Points, in no order, along strands that fork and pass close to each other.
Two points are linked if the straight distance between their rows is under 117. Some points are linked to none.
K_985: 1; -11; 6; -53; 25; 34; -6; -30; 17; 28; -22; 66; 18; -8; 17; 52; -36; -25; -29; -7; -20; 4; 15; -71; 13; 11; -46; 8; -20; 21; -22; -16
K_124: 14; 31; 17; -30; -5; -16; -12; -9; 3; -37; -27; -28; 1; -10; -32; 26; 15; 31; 19; 9; 28; 5; 19; 11; 28; 18; -36; -35; -39; 22; 9; -14
K_475: 39; -21; 14; -5; -8; -22; 29; -47; 13; -24; -30; 39; -40; -74; -44; -20; 10; -27; 0; -9; -48; 6; 17; 14; 21; -42; 3; -53; 69; -3; 29; -1
K_394: -14; 6; -18; -29; -15; -3; -3; -41; 19; -27; 12; -7; 19; 13; -34; 18; -14; 58; 22; 61; 28; 4; 11; 33; 10; -22; -10; 11; -3; 4; 2; -4
K_569: 14; 16; -31; 9; -19; -10; 5; 11; -1; -40; 3; 6; -21; 0; -7; -31; -21; -9; -18; -17; -9; -26; -17; 16; -21; -18; 54; 2; 41; 6; 12; 18
K_445: 33; 25; -32; 29; -4; 10; -30; 33; -3; 6; 28; 3; 3; -3; 36; -6; 30; 10; -36; -48; -33; -5; 5; -32; -58; 12; 42; -15; -36; 4; 26; 18
K_728: -27; -5; 3; 17; 26; -14; -5; 5; 9; 32; -6; -33; 20; 26; 46; -15; -47; 3; -31; 44; 11; 7; -2; -14; -16; 50; -19; 18; -53; -34; -11; -11
K_743: 29; -45; -11; -10; 22; 17; 41; 14; 20; 6; 15; 28; -8; 28; 6; 47; -16; -8; -34; -16; 0; -1; 0; -41; -23; 16; -16; 1; -32; -23; -35; -18
K_815: -8; 35; 26; 14; 1; -63; 2; 7; -20; -27; -33; -16; -42; 49; 46; -3; 2; 2; -21; -2; 25; -8; 27; 44; 6; 48; -5; 14; 10; 9; -15; -8
K_481: -18; -27; 3; -18; -12; 32; -9; -36; -26; 16; -21; 45; 27; 1; 8; 40; -36; -43; -37; -42; -3; 5; 15; -69; 5; 47; -32; 14; -21; 11; -17; 12
K_266: 36; 13; 34; -31; -36; 22; 2; -29; -13; -4; -15; 22; 22; -33; -22; 25; -5; -23; 46; 2; -37; 2; -17; -8; 27; -23; -15; -17; 50; 5; 5; -1
K_279: -10; -22; 35; -4; 0; -11; -2; 36; -2; 6; -39; -29; -12; 10; 12; -12; -46; -1; 2; 36; 22; 7; -35; 1; -9; -27; -19; 46; -13; 3; 11; -44
K_30: -5; -10; 3; 61; 9; 13; -14; 4; -29; -9; 19; 6; -24; -13; -13; -48; 7; -15; 11; -22; -30; -44; 1; 24; 17; -24; 34; 21; 29; -15; 47; 0
K_791: 16; 35; 2; 29; -15; -2; -14; 13; -16; 20; 29; -31; 15; -40; 0; -44; 48; 3; -11; -36; -23; 6; -1; -37; -8; 9; 10; -30; -2; 9; 5; 48
K_957: 16; -7; -1; -29; -23; -4; 5; 30; 1; -24; 23; -27; 17; -16; -62; -8; -6; -10; 10; 11; 9; 26; -1; -3; 7; -5; -5; -33; 2; -3; 15; 18
K_374: 20; -36; -5; -50; 18; 9; 29; 27; 25; 13; -41; 40; -30; -17; 25; 47; -21; -27; -3; -8; -18; -8; -15; -38; -28; -7; 5; 0; 21; 6; 3; -18
K_371: 2; 15; -45; 8; -19; -6; -7; 21; 32; -27; 16; -42; 17; -3; 12; 3; -3; 35; 14; 13; 6; 4; -3; 1; 37; 2; 4; 16; -9; 8; -14; 0
K_288: -2; -8; -10; -30; 32; 4; 32; 9; 33; 53; -31; 3; -23; 20; 26; 25; -25; -24; -14; -2; 52; -1; -10; -49; -20; -13; -31; 29; -27; 19; -43; -16
K_161: -10; 16; -1; 47; 6; 41; -22; -20; -30; 8; -20; 4; 33; -13; -2; -8; 24; -16; 20; -35; 6; -17; 18; 24; 17; 7; 28; -4; -25; 14; 9; 22
K_951: -19; 2; -21; 40; -13; 19; -4; -11; -14; 6; -16; 18; 21; 27; 41; -15; 11; -27; 2; -57; -16; -40; 2; 7; -7; 5; 38; 15; 5; 22; -6; 23
K_231: -20; -2; -44; -5; -26; 8; 1; 13; 5; 28; 20; -22; 3; 29; 8; 2; -9; 17; 5; 38; 12; 13; -17; 13; -1; -14; -1; 50; -5; -18; -15; 0
K_168: 14; 27; 24; 10; -19; -37; -4; 3; -6; -49; -17; -9; -50; 15; 19; -4; 5; 17; -21; -24; 10; -8; 21; 46; 16; -2; 3; -9; 2; 4; -5; -21
K_282: 0; 11; 0; 64; -6; 26; -20; 33; -9; 2; 33; -45; 7; -36; -14; 3; 24; 13; -1; -27; -24; 8; 2; -8; -2; -4; 16; -16; 1; 23; 38; 55
K_309: -29; -16; -5; 17; 2; 11; -3; -5; 1; 9; 2; -36; 63; -10; 16; -25; -42; 16; 21; 19; 13; -10; -18; -29; -7; -21; -3; 20; -39; -18; 2; 0
K_200: 13; -9; -18; 6; 22; -13; -3; 36; 11; 4; 29; -17; -2; -3; 32; -39; 7; 27; -9; 42; -17; 39; -17; 3; -5; 36; 27; 4; -22; -51; 18; 17
K_722: 32; -32; -5; 21; 5; 9; -23; 11; 17; 7; 10; -2; 12; -24; -17; 23; -10; -17; -2; 9; 20; 8; -23; -44; -4; 34; 8; -19; -15; -12; 25; 11
K_787: -8; 14; 3; -33; 12; -15; 12; 5; 12; 21; -43; 4; -38; 39; 41; 25; -19; -1; 1; 0; 18; 16; -20; -12; 12; 9; -35; 34; 0; 36; -39; -22
K_357: 44; 34; -28; 19; 17; 37; -15; 20; -9; 15; -19; 19; -8; 2; -5; 38; -24; -11; -22; -18; -15; 1; -16; -24; 5; 32; -10; -4; -46; 19; -4; 1
K_891: -9; 33; -8; -18; 11; -29; -32; 5; -3; -34; -14; -17; -17; 36; -10; 27; 3; 26; 10; 28; 3; -10; 18; 9; 6; 36; -27; -7; -25; -12; 31; -27
K_676: -11; 14; -30; -43; -22; -31; 1; -19; 30; -16; -27; 4; -49; 58; 7; 16; 16; 9; -1; -7; 5; -14; -16; 23; -6; -19; 18; 32; 62; 20; 26; -21
K_534: 4; -12; -37; -6; -2; 35; -9; -5; 13; 16; 26; 34; 34; 3; -19; -4; 22; 3; -28; 9; 13; -5; 0; -12; -16; 15; 47; -18; -53; -19; -17; 37
K_292: 16; 47; 11; 0; -2; -5; 4; 5; 8; -11; -9; -32; -9; 1; 5; -19; -15; 0; -1; -19; 11; -23; 8; -16; -4; 64; 8; -23; -27; 16; -30; 8
K_742: 16; -25; -10; -50; -56; 11; -18; -8; -13; -17; 14; 33; 6; 22; -31; 25; -17; -5; -20; 3; 21; 37; -5; 5; -32; -14; 19; -3; -20; -11; 4; 2
K_746: -12; 2; 3; 17; -17; 15; 14; -21; 14; -28; -24; 10; -4; 6; -24; 8; -5; -4; 28; 32; -20; -1; 24; 45; 44; -47; -2; -31; 33; 1; 23; -13
K_303: -7; -19; -2; 48; -6; 22; -19; -1; -20; 3; 1; 27; -8; 5; 15; 32; 26; 23; 13; -31; 10; 23; -4; -24; -50; 12; 26; 8; -17; 8; 51; 13
K_869: 11; 23; -19; 6; 48; -37; -8; 48; -12; 6; 7; -19; -17; -4; 39; -47; -20; 18; -12; 19; -23; -5; -40; 1; -4; 40; 14; 9; 3; -8; 8; 1
K_607: 26; 5; 21; -47; -34; 0; -9; 1; -17; -19; -30; 37; -21; 28; 36; 14; 0; -13; 3; -58; 0; -19; 7; 9; 0; 1; 1; 24; 14; 14; -15; -29
K_44: -13; -17; -14; 20; 20; -26; -1; 30; -27; 32; 15; 15; -19; 28; 38; -5; 23; -27; 6; 7; 2; 23; 4; 69; 0; -17; -3; 66; 35; 11; -4; 13
K_506: 4; -21; 1; -23; 3; -20; -7; -13; 24; -6; 5; -30; 42; -15; 5; -2; -30; 45; 7; 22; 27; -11; 12; -26; -8; -37; -16; 18; -54; 10; 1; -34
K_774: -46; 0; -31; -10; -5; -22; -12; -33; 20; -24; -2; -19; 27; 18; 19; -2; -28; 66; 16; 43; 50; -5; 20; -5; -6; -36; -27; 27; -35; 22; 2; -34
K_405: -24; 8; 5; 9; -21; -19; 4; -31; -9; 25; -8; 9; 2; 32; 32; -24; 0; -23; 1; -6; 10; -11; -5; 22; 37; 38; 4; 42; -9; -6; 0; -6
K_753: 0; -6; 0; 28; 9; 2; 24; 5; -11; 3; 78; -7; -14; -40; -61; -69; 55; -3; 4; 28; -34; 4; -6; 58; 13; -36; 13; -22; 25; -8; 5; 17
K_340: 0; 12; 36; -21; -33; -38; 20; 3; -9; -22; -1; -26; 4; -37; -48; 31; 41; 26; 42; -17; 31; 3; 20; 10; 28; -7; -31; -43; 3; 28; 17; -1
K_98: -25; 19; -16; 28; -28; 18; -16; 21; -11; 23; 7; -3; 3; -14; -2; -25; 9; 24; 39; 7; -4; 11; -7; 32; 9; -16; 28; 39; -9; -40; -7; -9
K_929: 36; 8; 14; 7; 5; 13; 4; -8; -34; 18; 4; -6; 10; -37; -22; 17; -13; -29; 7; -15; -3; -6; -17; -61; -13; 36; 11; -33; 18; -11; 11; 36
K_935: -6; -39; 10; -22; -9; 24; 24; 14; -11; -10; -51; 22; -4; -29; 25; 28; -51; -15; -6; 5; 11; 17; -25; -38; -17; 6; -17; -7; 2; 17; -23; -7
K_482: -6; 14; -16; 5; 23; -6; -18; 49; -17; 32; 31; -10; 15; -24; 55; -27; 12; 28; -31; 61; -59; 26; -21; -28; -23; 28; 10; 29; 22; -70; 15; 18
K_585: -18; -32; 7; 30; -28; 26; -13; 18; -31; 5; -15; 33; 5; -31; 18; 33; 12; 5; 33; -26; -16; 0; -4; 9; -25; -15; 5; 23; -1; 34; 50; -3
K_780: -26; 3; -39; -18; -25; 20; -11; -2; 24; 12; 40; -1; 39; -22; -46; -16; 36; 4; 1; 0; 13; 12; -8; 12; -18; 1; 44; -24; -17; -20; 2; 38
K_306: -13; 17; -30; -1; 25; 2; -36; 23; -17; 55; 17; 14; 6; 39; 59; -15; 38; -8; 3; -25; -16; 3; -4; -8; -41; 28; 43; 16; -26; -20; -7; 29
K_860: -3; -1; -23; -17; 49; 21; 28; -8; 10; 3; 10; 36; 0; 42; 4; 7; -5; -9; -40; -6; 6; -7; 21; -30; -21; 44; 16; -1; -33; 9; -62; -33
K_800: -19; -13; -5; 34; -22; 21; -33; -18; 7; 25; 7; -15; 51; 2; -26; 12; -17; 24; -2; 12; 27; 21; -10; -28; -25; -32; -5; -2; -22; -31; 16; 6
K_967: -8; -13; 7; -51; 20; 28; 18; 0; 41; 57; -36; 39; -22; 9; 16; 38; -19; -47; -27; -23; 9; -1; 21; -39; 11; 15; -35; 23; -11; 19; -49; -57
K_535: 9; 15; -35; -31; -29; -36; -11; 6; 26; -15; 18; 3; -36; 78; 11; 1; 11; 17; -23; 7; 25; -1; -5; 31; -9; 0; 22; 43; 23; 7; -5; 1
K_527: -32; 23; -4; -3; 26; -24; -16; 3; 25; -12; 6; -58; 21; 26; 38; -17; -35; 37; -7; 30; 10; 15; 21; -15; -3; 62; -41; 6; -43; -10; -19; -32
K_680: 8; -20; -4; -15; 7; -4; 3; -3; 39; -31; 0; 8; 5; 12; 12; 0; 1; 28; -40; -1; 39; 32; 8; -11; 11; 23; -13; -20; -56; -9; -18; -4
K_684: -6; 32; 9; 70; -4; 12; -18; 2; -46; 25; 26; -14; -11; -33; 26; -39; 43; 26; 6; 10; -62; 26; -10; 34; 16; -5; 16; 8; 4; -24; 16; 37
K_208: 16; -47; -28; -22; -9; 13; 24; 11; 10; -13; 16; -5; -6; 1; -1; 29; -11; 5; 4; 4; 9; -14; 25; -55; -22; 3; -25; -18; -35; -40; -13; -27
K_147: 13; 0; 14; 35; 10; -23; 51; -31; 10; -14; 55; 3; -10; -32; -50; -46; 27; -15; 31; 24; 3; 3; 16; 42; 13; -38; -14; -45; 10; 3; 3; 1
K_384: -20; -31; 17; 12; 20; -22; 0; 14; 12; 17; -35; -29; -1; 31; 28; -12; -37; -40; -4; 31; 25; 2; -23; -4; -18; 38; -11; 22; -23; 0; -13; -19
K_20: 1; 3; -9; 26; 22; -41; 17; 33; -12; -8; 26; -3; -36; 9; 39; -58; -19; 9; -4; -12; -23; -19; -13; 45; 18; 14; 5; 31; 31; -14; 6; -8
K_478: 13; -12; -11; 55; 4; 14; -15; 11; -11; -11; 9; -2; -9; -50; -14; -23; 11; 0; -5; -42; -4; -28; 8; 6; 7; -20; 22; -5; 32; 27; 68; 32
K_890: -6; -17; 33; 15; -21; 25; 28; -51; 11; 5; -29; -24; 22; -14; -46; -2; -17; -26; 17; 22; -7; 4; 8; 15; 23; -69; -32; -41; 44; -5; 2; -13
K_419: -14; -18; 19; -3; -21; -11; 14; -39; 21; 15; 13; -7; 23; -48; -61; -8; -2; -11; 13; 27; 64; 23; -19; 41; 11; -45; -10; -19; 15; 7; 18; 17
K_399: 4; 4; -18; -32; 49; -39; -10; 45; -14; 33; -8; -14; -21; 31; 25; -15; 15; -34; 14; 28; 3; -7; -18; 31; -6; -1; 7; 44; 50; -2; 16; 11
K_913: -13; -10; 13; 53; 21; -5; -3; -30; -29; 21; 54; -18; 10; -52; -50; -64; 61; -2; 20; 17; -45; 9; -15; 38; -31; -16; 33; -15; 19; 6; 19; 31
K_145: 0; 2; 5; 85; -12; 18; -28; -5; -32; -2; 49; -19; -26; -15; -18; -47; 37; 1; 1; -21; -58; 1; -5; 28; 6; -26; 16; 10; 5; -31; 35; 14
K_960: 4; 51; 20; -9; 15; 5; 8; -3; 5; 0; 7; -35; 32; -2; -35; -10; 3; -19; 11; 9; 13; -5; 13; -23; 28; 59; -9; -48; -35; 19; -42; 21
K_966: -32; 14; 16; 31; -9; 51; -10; -3; -15; 15; 9; -24; 61; -7; -25; 5; 22; -16; 5; -5; 7; -17; 5; -4; 23; -2; 3; -23; -14; -9; -29; 29
K_356: 6; 4; -34; -34; -22; -15; -14; 3; 37; -8; 32; 2; 3; 47; -6; -2; 21; -9; -19; -5; 13; -25; 1; 2; -20; 21; 49; 6; 7; -12; 11; -5
K_923: -17; 44; -9; 30; 24; 11; -14; 16; -35; 28; 3; 8; 8; 47; 67; -23; 19; -17; -23; -64; -14; -12; 8; 4; -35; 27; 41; 27; -11; 23; 7; 32
K_625: 3; 7; 31; -55; 45; -4; -1; 4; 13; -7; -4; 15; -29; 43; 27; 21; 5; -10; -11; -18; 17; 12; 9; 6; -5; 22; -20; 36; -13; 58; -55; -36
K_941: 6; 0; -18; -73; 21; -8; 4; -7; 25; -7; -37; 30; -19; 39; -3; 29; 12; 7; -46; -11; -4; 13; 12; -43; 22; -5; -32; -9; -30; 13; -4; -57
K_948: -8; -7; 37; -50; -47; -10; 21; -31; 14; -26; -53; 29; -10; 16; 32; 13; 9; 3; 31; -24; -35; -17; 5; -4; 11; -25; -4; 11; 28; -19; -16; -45
K_133: -6; -14; -11; 67; -11; -10; -1; 6; -28; 21; 23; 1; -28; 24; 33; -13; 14; -20; -5; 2; -6; 11; -38; 38; -15; -7; -3; 58; 11; 17; 13; 12
K_710: -3; 0; 29; -1; -11; 8; 6; -9; 5; 7; 31; -52; 60; -10; -20; -29; 25; -11; 33; 1; 6; -2; 14; -1; 39; 22; -3; -35; -7; -7; -29; 20
K_608: 38; -42; -36; -20; 16; -5; 25; 21; 19; 30; 3; 45; -24; 0; 10; 44; -1; -23; -21; -37; 4; -32; -20; -14; -30; -2; 3; 1; 0; 4; -1; -26
K_761: -28; 16; -1; 11; 24; -64; 7; 20; -15; -2; -8; -5; -37; 30; 71; -27; 5; 17; -14; 15; 9; -2; 18; 54; 32; 33; -9; 26; 36; -28; -25; -10
K_188: 10; 7; 6; 23; 2; 35; 4; 25; -27; -3; -18; -12; -5; 18; 28; -7; -14; -13; -27; 12; 2; 14; -32; 9; -16; 20; 15; 5; -1; -3; -13; 30
K_834: 9; -6; -41; -25; 51; -14; 16; 13; -5; 10; -2; 16; 15; 38; 34; -8; 0; -7; -25; 13; -5; -7; -4; -4; -13; 30; -2; 30; -41; 18; -24; -1
K_214: 31; 4; 36; -17; -31; -23; 4; 19; -27; -36; -38; 3; -47; 17; 11; -3; -16; -14; -9; -20; 12; -3; -17; 12; 4; -13; 5; 12; 24; -5; 3; -12
K_289: -22; 1; 51; -34; -9; 8; 20; -30; -13; -13; -21; -17; 19; -57; -2; 26; -44; -4; 15; -18; 17; 11; 36; -8; 48; -19; -58; -47; 34; 8; -23; 8
K_846: 7; -38; -14; 17; -31; 31; -8; -30; -15; -5; -17; 33; 9; -44; -16; 26; -11; -6; 15; -2; -15; 0; -22; 3; -18; -33; 32; 16; 22; 11; 39; 25
K_906: -5; -7; 36; 4; -11; -33; 51; 0; 25; -8; 28; -13; 9; -41; -49; -5; 24; -7; 10; 25; 48; 23; 14; 62; 26; -41; -47; -42; 15; 17; -8; -2
K_57: 49; 17; 6; -5; -5; -3; 18; -4; -14; -16; -39; 1; -16; -13; -12; 5; -28; -20; -7; -23; 20; -25; 3; -48; -6; 40; 31; -32; 25; 12; -21; 13
K_135: -3; 12; -65; -41; 50; -28; 0; 53; 5; 33; 11; 12; -18; 48; -2; -5; -8; -6; -5; 14; -15; -21; -17; 18; -40; 13; 24; 30; 23; -11; 19; 2
K_749: 11; 23; -8; 36; 8; -1; -33; -8; -21; 12; 40; -16; 6; -36; -36; -45; 27; 27; 33; 30; -28; -10; -26; 23; -17; 8; 61; 5; 24; -9; 24; 56
K_443: -12; -13; 40; -12; -15; 27; 35; -30; -17; 17; -3; 5; 47; -63; -29; 15; -35; -11; 31; -12; 21; -6; 19; 17; 39; -70; -55; -47; 30; 1; -12; 2
K_939: 0; 17; -8; -17; -6; 6; -28; -1; 15; -3; 35; 4; 31; 28; 13; -27; 31; 7; -31; -18; -7; -7; 7; 9; 11; 35; 48; 7; -34; -6; -31; 13
K_78: -28; -29; -6; 36; 11; 40; 3; -24; -15; 20; 1; 28; 30; -4; 26; 14; -14; -21; -31; -25; 5; 11; 24; -54; -29; 39; -27; 16; -66; -1; -24; 0
K_738: -29; -6; -22; 18; 3; 43; -15; -20; -13; 7; -2; 49; 32; 5; 19; 26; 15; 6; -30; -21; 7; -1; 12; -48; -19; 9; 14; -7; -47; 16; -35; 35
K_970: -30; 17; 25; -41; 40; -28; -19; 0; -2; -31; -47; -7; -16; 54; 21; 31; 2; 12; -3; 30; -2; -15; 25; 3; 7; 27; -32; 25; -19; 15; 4; -50
K_750: -27; 29; 4; 51; -6; 36; -26; 35; -10; 31; 20; -32; 21; -7; 39; -19; 19; 31; 10; 19; -35; 21; -13; 11; -1; -1; 9; 15; -15; -48; -23; 22
K_715: -26; 0; 57; -40; 0; -2; -2; -34; 3; -22; -24; -41; 29; -20; -14; 34; -46; 28; 1; -22; 40; -15; 57; -29; 1; -24; -74; -44; -5; 15; -17; -10
K_239: -34; -6; 33; -45; 5; -9; -18; -9; 24; -31; -38; -8; -5; 34; 15; 36; -5; 40; 8; 2; 9; -17; 17; -4; -5; -37; -42; 4; -29; 7; -1; -47
K_211: 2; -19; 4; 21; -12; 3; 35; -30; 26; -34; -41; 36; -31; 5; -4; -6; -1; -18; 18; 24; -66; 4; 13; 35; 4; -59; 7; 6; 45; -21; 6; -29
K_584: -27; -7; -55; -43; 70; -14; 15; 24; 15; 7; 10; -12; -13; 71; 21; 12; 5; -3; -14; 20; 10; 1; 17; -3; 1; 22; -39; 27; -12; 16; -42; -6
K_802: 19; 14; -17; 39; -21; -4; 5; -11; 24; -15; 5; -21; -10; -7; 3; -12; -20; 1; 27; 15; 4; -14; 5; 42; 57; -15; -4; 5; 15; -5; 18; -9
K_984: -20; 26; -7; 2; 2; -16; -26; 6; 1; -20; 20; -48; 28; 22; 9; -2; -8; 51; 10; 41; -9; -5; 28; 23; 44; 28; -27; 2; -16; -14; -1; -14
K_553: -5; 12; 25; -83; 36; 0; -5; -11; 30; -27; -34; 42; -36; 46; 17; 36; 8; 4; -36; -14; -16; 13; 15; -44; -12; 2; -25; 10; 1; 48; -45; -59
K_158: 22; 27; -45; 12; 43; -19; -7; 51; 2; 32; 22; 4; -32; 0; 2; -14; 2; 4; -18; 3; -15; -38; -31; -11; -23; 13; 33; 35; 6; 0; 27; -7
K_308: 17; -6; 22; 9; -13; -1; 25; -33; 15; -17; -47; 38; -37; -32; -17; -12; -10; -20; 15; -16; -58; 14; -25; 2; -1; -43; 10; -24; 71; -26; 2; -24
K_879: 19; -5; 23; 24; -13; 28; 12; -19; -13; 2; -3; 36; 7; -69; -37; 7; 5; -8; 24; 0; 2; 4; 2; 47; 0; -37; 27; -16; 15; 9; 19; 5
K_910: 0; -18; 15; -64; -21; 3; 3; -1; 12; -38; -44; 21; -5; 28; 1; 30; -2; 10; -4; 18; -11; 7; 5; -23; -7; -32; -18; -12; 2; -3; -6; -43
K_571: 31; 2; 56; -20; 3; 5; 8; -6; -31; -1; -21; 1; 7; -33; -44; 14; -11; -32; 6; -1; 7; -3; -31; -20; 19; -5; -11; -43; 44; 0; 27; 28
K_949: 30; 10; 27; 6; -26; -21; -8; 6; 0; -9; 20; -2; -14; -33; -32; -36; 10; 6; 46; -28; 11; -19; 1; 6; 24; -7; 38; -32; 32; -9; 10; -3
K_69: 23; -23; 28; -17; -39; -19; 39; -35; 6; -37; 4; 25; -49; -43; -40; 22; 16; 3; 24; -18; -25; 24; 37; 15; 27; -45; -30; -70; 49; -18; 16; -12
K_241: 29; -8; 25; -27; -25; -10; -5; 2; -10; -20; 13; -17; -23; -32; -86; 3; 1; -4; -1; 12; -13; 12; -31; -1; 7; -28; 1; -24; 55; 12; 20; 10
K_53: -8; -17; -15; -17; -8; 9; 6; 18; 19; -30; 20; -33; -2; 24; -46; 32; -16; 9; -2; 16; 22; 0; 25; -11; -8; -3; -9; -30; -4; -25; -7; 5
K_629: 10; -8; -6; 52; -8; 16; -36; -24; -7; 26; 25; 4; 35; -13; -13; 22; 21; 5; 10; -5; 11; 23; -15; -37; -32; 26; 12; 0; -31; -10; 36; 40
K_954: -21; -25; 26; 36; -18; 11; -3; -31; 12; 14; 27; -25; 40; -9; -35; 2; -5; 6; 18; 30; 47; 10; -17; 0; -4; -34; 1; -14; 10; -6; 19; 37
K_35: 18; -12; 7; 51; 9; 11; 11; -4; -19; 7; 33; 23; -7; -85; -54; -27; 18; -25; 25; -16; -3; -16; -9; 16; 14; -30; 6; -27; 48; 24; 26; 27

A fork is a point with three links. Follow the links from the first point to the second and name the forks in between, in order.
K_951 / K_208 -> K_929 > K_571
K_292 / K_374 -> K_929 > K_571 > K_743
K_967 / K_676 -> K_534
K_200 / K_288 -> K_869 > K_910

Follow the links from the first point to the second, and from the first to the third. Name the last point that the two ways share.
K_292 / K_910 / K_308 -> K_371
K_124 / K_147 / K_506 -> K_800
K_394 / K_728 / K_161 -> K_629
K_481 / K_482 / K_970 -> K_910
K_44 / K_124 / K_676 -> K_910
